Points, in no order, along strands that fork, close into loops and pass close to each other.
In the rows, 100 means zero.
Points whose rows are less than 25.2 apart are linked; no others are. Some points are linked to none.
<719>: 113 79 96 104 71 144 99 151
<600>: 95 109 101 93 113 85 89 86
<751>: 97 98 95 109 106 106 93 81
<435>: 96 144 107 100 79 122 106 92
<1051>: 97 111 91 136 84 136 109 71
<94>: 97 63 96 96 141 59 82 86
<115>: 112 112 95 95 58 146 98 135
<1152>: 93 81 101 137 126 98 114 75
<112>: 92 113 95 90 109 65 90 50
<405>: 97 85 94 106 119 85 89 80
<496>: 101 127 107 117 80 146 107 112
<825>: 104 92 107 111 93 126 113 133
<190>: 99 86 106 106 123 101 93 111
<958>: 108 87 99 110 72 142 112 141
<511>: 88 98 104 139 123 97 112 62
<621>: 99 119 92 130 79 157 100 92
<1156>: 101 87 106 112 117 113 96 117
<330>: 109 114 99 70 72 111 89 128
<1145>: 85 99 104 127 141 75 108 48
<495>: 91 47 108 140 161 84 108 83
<863>: 106 108 97 100 59 133 108 128
<58>: 90 101 98 112 119 65 109 51
<982>: 90 69 103 145 157 100 102 74
<44>: 95 126 92 103 91 89 100 45
<256>: 95 144 105 107 72 139 106 94
<588>: 109 113 105 72 75 122 93 155
<399>: 91 126 94 89 103 75 88 57
<1068>: 95 77 92 120 119 86 99 75
<1041>: 98 110 99 101 112 96 90 85
<1096>: 97 92 94 93 124 61 85 72
<675>: 88 122 103 133 112 97 114 48
<1142>: 93 71 99 144 122 111 115 85
<1159>: 107 115 97 89 60 119 105 117
<833>: 93 50 102 133 149 76 110 83
<355>: 100 141 104 77 72 91 113 85
<552>: 97 124 97 106 97 116 90 84
<311>: 92 123 94 134 86 127 114 62
<276>: 94 146 101 88 90 102 100 73
<832>: 110 83 102 59 102 76 80 141
<329>: 102 114 98 61 83 65 99 97
<651>: 97 124 105 87 104 80 98 87
<57>: 97 84 99 103 127 92 88 99
<838>: 108 128 96 82 57 116 107 109
<1070>: 92 137 99 82 103 76 92 62
<214>: 87 80 104 143 141 100 110 73
<36>: 102 104 103 86 94 77 107 108
<763>: 109 91 97 89 75 116 98 132
<1084>: 100 104 107 94 103 93 107 111
<1053>: 111 54 100 100 99 111 105 151
<711>: 89 125 100 128 97 104 116 47
<107>: 107 112 97 55 83 70 87 107
<668>: 95 62 96 112 134 66 99 73
<676>: 95 80 97 144 110 119 111 83
<571>: 88 110 103 134 123 95 111 56
<195>: 94 56 96 121 136 76 103 81
<1000>: 98 90 92 140 99 129 109 84
<224>: 111 83 102 69 98 101 89 160
<183>: 102 94 103 68 99 53 103 104
<451>: 103 119 106 102 87 110 109 106
<768>: 111 108 101 74 72 124 89 144
<830>: 112 104 100 91 71 147 93 158
<750>: 107 117 101 59 76 97 89 128
<1106>: 100 75 99 130 114 145 94 123
<1100>: 109 97 103 58 93 87 86 142
<1089>: 100 110 104 76 89 71 107 100
<22>: 96 65 93 102 136 63 90 78
<1029>: 93 130 90 108 84 107 99 53
<934>: 91 122 101 135 94 117 116 57
<972>: 91 112 96 112 110 70 107 47
<865>: 102 132 108 98 77 113 112 103
<93>: 94 138 94 97 88 104 93 63
<141>: 107 111 98 56 79 80 83 117
<23>: 90 121 95 108 100 75 111 41
<1127>: 111 89 97 91 74 138 93 154
<1044>: 102 112 109 108 90 123 109 115
<562>: 111 62 97 77 101 93 89 145
<282>: 110 83 98 62 101 68 85 127
<525>: 104 135 95 74 55 112 104 102
<28>: 111 72 101 70 102 96 87 153
<887>: 111 110 96 90 58 153 95 150
<1055>: 113 64 100 85 96 120 89 163
<1149>: 94 102 94 89 118 59 87 56
<333>: 91 92 100 120 128 69 109 56
<1112>: 101 140 99 80 64 99 112 93
<839>: 98 95 92 113 109 117 93 95
<778>: 100 94 109 79 113 55 104 105
<622>: 98 89 95 99 122 75 85 74
<680>: 107 77 103 97 102 93 109 133
<160>: 106 85 96 64 102 53 93 113
<474>: 107 95 105 112 78 132 116 133
<582>: 108 62 98 91 96 98 101 141
<619>: 94 135 107 80 102 74 97 77
<1004>: 114 78 106 79 95 122 92 175
<122>: 112 90 105 75 89 117 88 162
<727>: 94 76 103 85 143 53 87 89
<936>: 94 147 107 81 83 91 108 79
<359>: 96 85 108 82 137 54 90 97
<726>: 102 89 107 99 101 94 109 122
<695>: 89 56 107 147 165 96 100 76
<24>: 105 118 100 80 75 96 110 108
<142>: 99 92 98 119 111 123 95 110
<62>: 112 50 97 97 96 125 98 161
<858>: 102 120 105 113 80 139 113 118
<623>: 98 140 105 115 76 148 107 103
<403>: 98 87 108 81 126 54 101 104
<307>: 101 98 90 130 93 133 102 82

A fork is a point with three links, a tip a point with one. Leave the first point through the second and follow the links. Name the first fork or tip that comes.
<934> / <311> -> <1152>
<115> / <887> -> <825>
<183> / <160> -> <1100>
<142> / <1156> -> <405>
<1055> / <62> -> <582>

A tip is a point with one link. Name the tips that can be reached along the links from each point below, in the order of the rows.
<330> -> <588>
<1051> -> <1100>
<190> -> <1068>
<1127> -> <825>, <1145>

How many points has the smallest loop of links through each point below? Write none if it is on no loop.
<1051> -> 12
<435> -> 8
<224> -> 9
<329> -> none
<972> -> none
